Points, in no order, along strands that fork and pass close to each other.
Two points are linked if the straight distance between their rows is under 100. Some points are linked to none.
nulut: [ 38 -15  -6   0 -28  -7 -43  -2   5 -26   9  21 -11  16   0 -15 -30  58
 -12 -18  10]
bego: [ 29 -17 -10   3   4 -19 -10 -20 -82  18 -16  16   8 -53   3 -29 -44  14
  -2   6   4]
pup: [-20 -25  -2   1  10 -23 -13   2  43  -3  14   6   0   0 -21  -4  41 -46
  18  14  48]
samur: [-22  25 -14   9  11  28   9  37  19  21 -13 -22  13  47  23   2  -1 -47
 -17 -48  35]
fesog: [-41  13 -15  -2  -2  37  51 -25  35  30 -15 -24 -10  13 -32  72  31 -29
  -5 -20  -1]
zamen: [ 17  15  20   7 -29  24 -17  -6  47  -4   3 -12 -24  31  50 -24 -23   8
   1 -21 -75]
rufu: [ 18  17  14  -1  -2  17 -39  27 -49  -6   2  -4 -23  -1  -4  33  -8 -25
  12   3  23]
Kadiz: [ 24  12  -1  28  -3   7 -28  17 -22  24 -20 -11 -27 -13  23  23 -23  29
  -6   0   7]
nedog: [  8 -12  -3  -6  -7  -2   1  26 -51  44 -21 -13  24 -55 -59  28  32 -19
   8  34   6]
gul: [ 16  32  -8 -34 -35   2   1  56 -35  36 -30   5  15 -19 -56  41  38  10
  10  18  -4]
kagif: [  6  -2   1  12   1 -24  40 -30  13  -5   5   2 -15  14  24 -36 -37  59
 -15  -9   5]
venuv: [  3 -16  27  13 -25 -30   1 -44  17 -18  78  49 -61  12 -13  -8 -13   9
   8   5  20]
Zofu: [ -6 -20 -45  11   7  -1   1 -13  17  29 -35 -33  37 -43 -13  -3  -6  34
  -8  25   3]
nipa: [-16  13 -31  32  18  28 -29  10 -39  49 -76  -6  20 -16 -23  11 -19  19
  -9  -8 -27]
dal: [  5  49 -16 -28 -25  22   1  31 -49  36 -56 -17  30   9 -33  12   8 -11
 -18  -9 -10]
mepu: [  4  23  17 -17   2  13 -25  30 -49  21 -61 -23  -2  44   1  -7   3 -23
 -16  -7  -6]
lol: [-31  35  12  11   1  32   2  -1  40   7  52   3  12  19 -36 -11  39 -45
  13   8 -29]
rem: [-20  15 -10  -6   0  28  -5  -3  42 -15 -10  -1   2  52  31 -22   9 -54
   1 -54   9]
fazu: [  5  11 -33 -12 -23  -5  11  30  17  23 -20 -21  58 -24 -31  -7  25  11
 -14  19  14]
fenur: [-21  22  39  20  16   1  -8  -5  43  19  46   0 -43  32  28 -33   0 -29
  10   2 -20]
vev: [  1  12  35  12 -39 -23 -17 -25  17  -8  88  57 -50  -2   6 -26   5  -1
  32 -14 -25]
pon: [-19  10  15  12  20   4  49 -11   6 -19  46 -17 -12  34  58  40 -23  -9
 -20 -43 -12]
dap: [ 21 -11  16  -7 -33 -22  41 -29  -7 -44  49  51 -57  25 -12 -10 -25  23
  36   4  -7]
les: [ -2  -7   8   2  32 -37  13 -26 -25  16 -23 -14  12  -1  13 -42 -25  27
 -15   5  32]
Pasod: [-51  37  -6  -5  27   4  20 -19   5 -25  17  -3   4  27  -8  43   8 -31
 -19 -24  37]
bogof: [ 20 -44   4 -16 -18  10   4  -8  33 -61  35   3  -5 -10 -10 -24  -4 -17
  49  27 -42]
Muk: [-27   9   9   9  25   1   7  -5  37   9  17   7 -11   4 -38  17  44 -39
  19  39   4]
sis: [ 14   2  -1 -44 -25 -19  -9 -10  44 -18 -31  -7  13  12  -3 -31  27 -30
   5   9 -16]
vop: [-21 -76  18   0   5 -31 -23  29  10  -9  15  25  25 -22   2 -28  53  21
  -6  16  10]
Sasom: [ -4  24 -31 -25 -31  10  15   6  38  27 -72 -25  19  23  -2  12  11   6
 -15 -18 -32]
dup: [  7 -21  14 -10  22 -24  -4   9 -59  29   0 -10  34 -33 -38  -8  39 -34
  -8  41  29]
Dulu: [ 20  -9 -39 -28 -28 -29   5  24  38 -19 -26 -20  37 -18   4 -22  12  -8
  10  30   5]
nuviz: [ 15  12 -12  -6  -3  18  -2  -5  -5  12 -59 -20 -32  -7  35  50 -17   9
  -3 -20   1]
Tuk: [ 19  19 -21  -6  -7 -12  26   2 -18 -26  38  -9   3 -42  12  11 -35  16
   4   5  40]
Gokob: [-21   6  -8  19   4  14   8   2  37  53 -12 -32 -16 -11 -31  38  24 -16
   0  17   9]
Batot: [ -2  22  -2   8  10  19  46  -2  18   2  -5 -48  11  20  42  25 -10  11
 -32 -25 -31]
sovu: [-36 -11  19   8  45  16  40   1   5 -26   5 -21  -9  44  18 -27 -18   0
  -4   4  -1]
padur: [ 21 -29  13   3  11 -32   6  15 -21 -12 -11  -6  10 -36  12   5  -3  35
  18  43  -5]
Kudon: [ 15 -37  -3 -16  -5  -5  15 -12   4 -36  -1 -24 -18 -14  -2  -1 -22  -2
  22  29 -10]
lilu: [ 10  12 -20 -50 -35  -1   2 -21  26  -2 -52 -27  21  29  -8  -3   6 -20
 -24 -30  21]
kudo: [-22  16 -12  29  51  43   0 -27 -71  -3  -4 -14  12   1  -3  34 -38   0
 -19 -40   2]
Pone: [ 35   7  24 -19 -18  -9  -4 -11   9  17   9 -24 -11  14 -15  20  19  -2
 -26  31  -9]
dasa: [ 10  24  25 -11 -17   6  -2  18  28 -17 -28  -1 -18  18  61   6  -2   3
  17   9 -47]
Fefi: [-10  22 -12  11  10  25   8  20 -12  24 -47 -17 -20  22  42  35  -5 -35
  -2 -45  24]
dod: [ 42  -8  -9  -3  -6 -30 -20  18 -75  29 -23  14  32 -74  14 -14  -3 -14
  -4   1   7]
fumik: [-11   2  -9  19  27 -10  21 -25 -51  -2  35   1 -28 -28  -8  27 -50  -4
  -3  -8  52]
dufug: [ 11 -21   2 -24  -3 -29 -55  12 -13   7 -40  22  12  -1 -17  -6  43  13
 -13   2  39]
som: [ -5  15  16 -26  -7  -9   2 -17  46 -20  -7   9  -1  -7  32 -16  28 -33
  38  -4 -39]
nuv: [-54  49 -22 -11   1  27  24 -35  34  -7   4  13  -5  36 -35  61  35 -18
 -15 -33  12]
Tiv: [ -3 -12  -1  29  35 -12   5  23 -32  -6  22  31  15 -30 -10  11  -9  59
  17  26  10]
nov: [-33  22  22  20   0  20  24 -27  38 -10  63  -7 -28  29  39   2 -13 -47
  -2 -32 -31]
nidiv: [-29  16  -9  34  51  13  -9 -10 -42  -9  12  16  -8 -26 -12  33 -20  18
  10   2  19]
lub: [ -9  36   0  -1   4   1   9 -13  37 -56  48  34 -16   6  21 -20 -20  10
  34 -11  -8]
luton: [ 44 -24  32 -20 -43 -29  -3  -2   7 -50  34  52 -43   3  13 -17  -5  37
  25  -2 -24]
fiba: [ 42 -38   0 -18 -37 -42 -12 -16   6 -24  24  43 -16 -15   0 -13 -19  44
   4  -7  29]
pase: [-22   0 -33  14  26  55   1 -17 -42  29 -48 -28  11  12 -20  30 -16  -6
 -20 -39  -7]
rotim: [  6  10  21  13  -7  45 -26  -1  28 -19  51  -8 -11  21 -39   2  10 -11
   9  27 -33]
poko: [ 18 -36  14   8  -5 -34   2  -4 -22  12  -4 -17   1 -14   2 -21 -22  65
 -28  49 -32]
reme: [ -1  28  10  13  -1   5  53 -14  28 -29  54   7  -8  19  17 -29 -28  51
  10  -9 -10]
nasu: [ 33 -71  -1 -13 -19 -38 -14  18 -36 -29   8  31  24 -13  -6 -42  -8  50
  -8  10  21]
medut: [-13 -13  14  36  37  21  26   2 -37 -10  37 -26  -9  35  -8 -16 -57   9
  -6  11   8]
peka: [-28 -15  -6   8  35  -6  15 -13  27 -27 -21  -9 -24   3  17  -6 -11  -5
  17   3  15]
fikel: [  4  -3 -17 -10 -17  23 -35 -26  41 -25  11  17   2  35   2 -26  -2 -17
  -7 -36  27]
Kez: [-20  13 -10 -10 -19  35  40 -15  65  27 -36 -24  -7  19   2  38  25 -24
   5 -30 -42]
fidat: [ 10  14  22  -4  29  11 -43  18 -76  33 -44   5  -2  -2 -16   7   1 -23
   5   2  -6]
zad: [-18 -34   3  17  17 -27  -3   3  14 -23  36  19 -25   1   3 -31 -14 -20
  26  13  51]
bese: [-43  51  -3 -11  12   1  11 -11  22 -37  59  22 -14  19  18   7  -6 -27
  -2 -19  41]
Nik: [-21 -81   5  18  35 -20 -31  25 -49  21 -16  20  25 -31 -14 -25  23  21
  -1  22  11]
rusev: [ 22 -60   6 -11 -35 -30 -14  37  10   7   2  16  34 -49  14   9  53  23
 -18  25  -2]
Suro: [ -4  39   2 -14  15  11  -8  22   0 -26   9   6  30  17  -7  -1  14   9
   6  16   1]
til: [ 25 -41   1 -12 -32  -5 -23  28  23 -23  28  19   8 -42 -11  29  46   1
  19  26 -17]
pofar: [ -5  22 -19  -7  10  31  51  20  -9  14   2 -64  47   5   1  25  -8 -20
 -39 -20  -9]
Zag: [ 12  21 -47  21  13  12  -1 -20 -47  53 -45  -6  38 -45   6 -27 -38   4
 -29 -13 -32]
nes: [ 11   5   0 -19  -8 -15 -39  54 -25  13 -41  29  17 -11 -12  22  49  10
   9  19   3]
Neza: [ 10 -34  24  18 -16   6 -27  21  40  -7  54  19  15 -13 -29  -6  36  -7
  11  33 -24]
Zilam: [ 20  26 -13  21  22  13  17 -21 -69  18 -14  -2  24 -53  22  -9 -51  11
 -15  -1 -10]
nofet: [ -3  -2  -2 -10  13 -35 -21 -13 -25  44 -58  -9  20 -11  -5 -21  15  -5
 -22  -6  32]
zeg: [ 16 -35   3   6 -12  -2 -60  -9  45 -10  -7  36 -14  26   0 -31   7  13
   6  -4   3]
zugez: [  3  -2  34  16  -8 -13  -1 -22  42  -3  28   1 -37  38  29 -61 -28   3
   2  -5 -43]

Follow the links from the first point to the second, and from the first to the third. Name the last point that the two ways share.
medut, lilu, Neza -> Muk
pofar, til, Kudon -> Muk
bego, Sasom, lub -> fesog
fenur, Kadiz, sovu -> fesog
Tuk, fidat, medut -> peka
Dulu, bego, Tuk -> nidiv

A fork is a point with three links. Follow the links from the first point to the second and name the forks in between, in order.
dap, nuviz -> fiba
kagif, fikel -> gul
sovu, bego -> peka > Kudon > padur > nidiv
nov, fidat -> sis > fesog > gul

A fork is a point with three links, a tip a point with one. Leave the first point through the second and follow the links. Name the first fork or tip that comes.
Kadiz, nuviz -> fiba
bese, lub -> gul
pofar, Batot -> sis
sis, som -> pofar
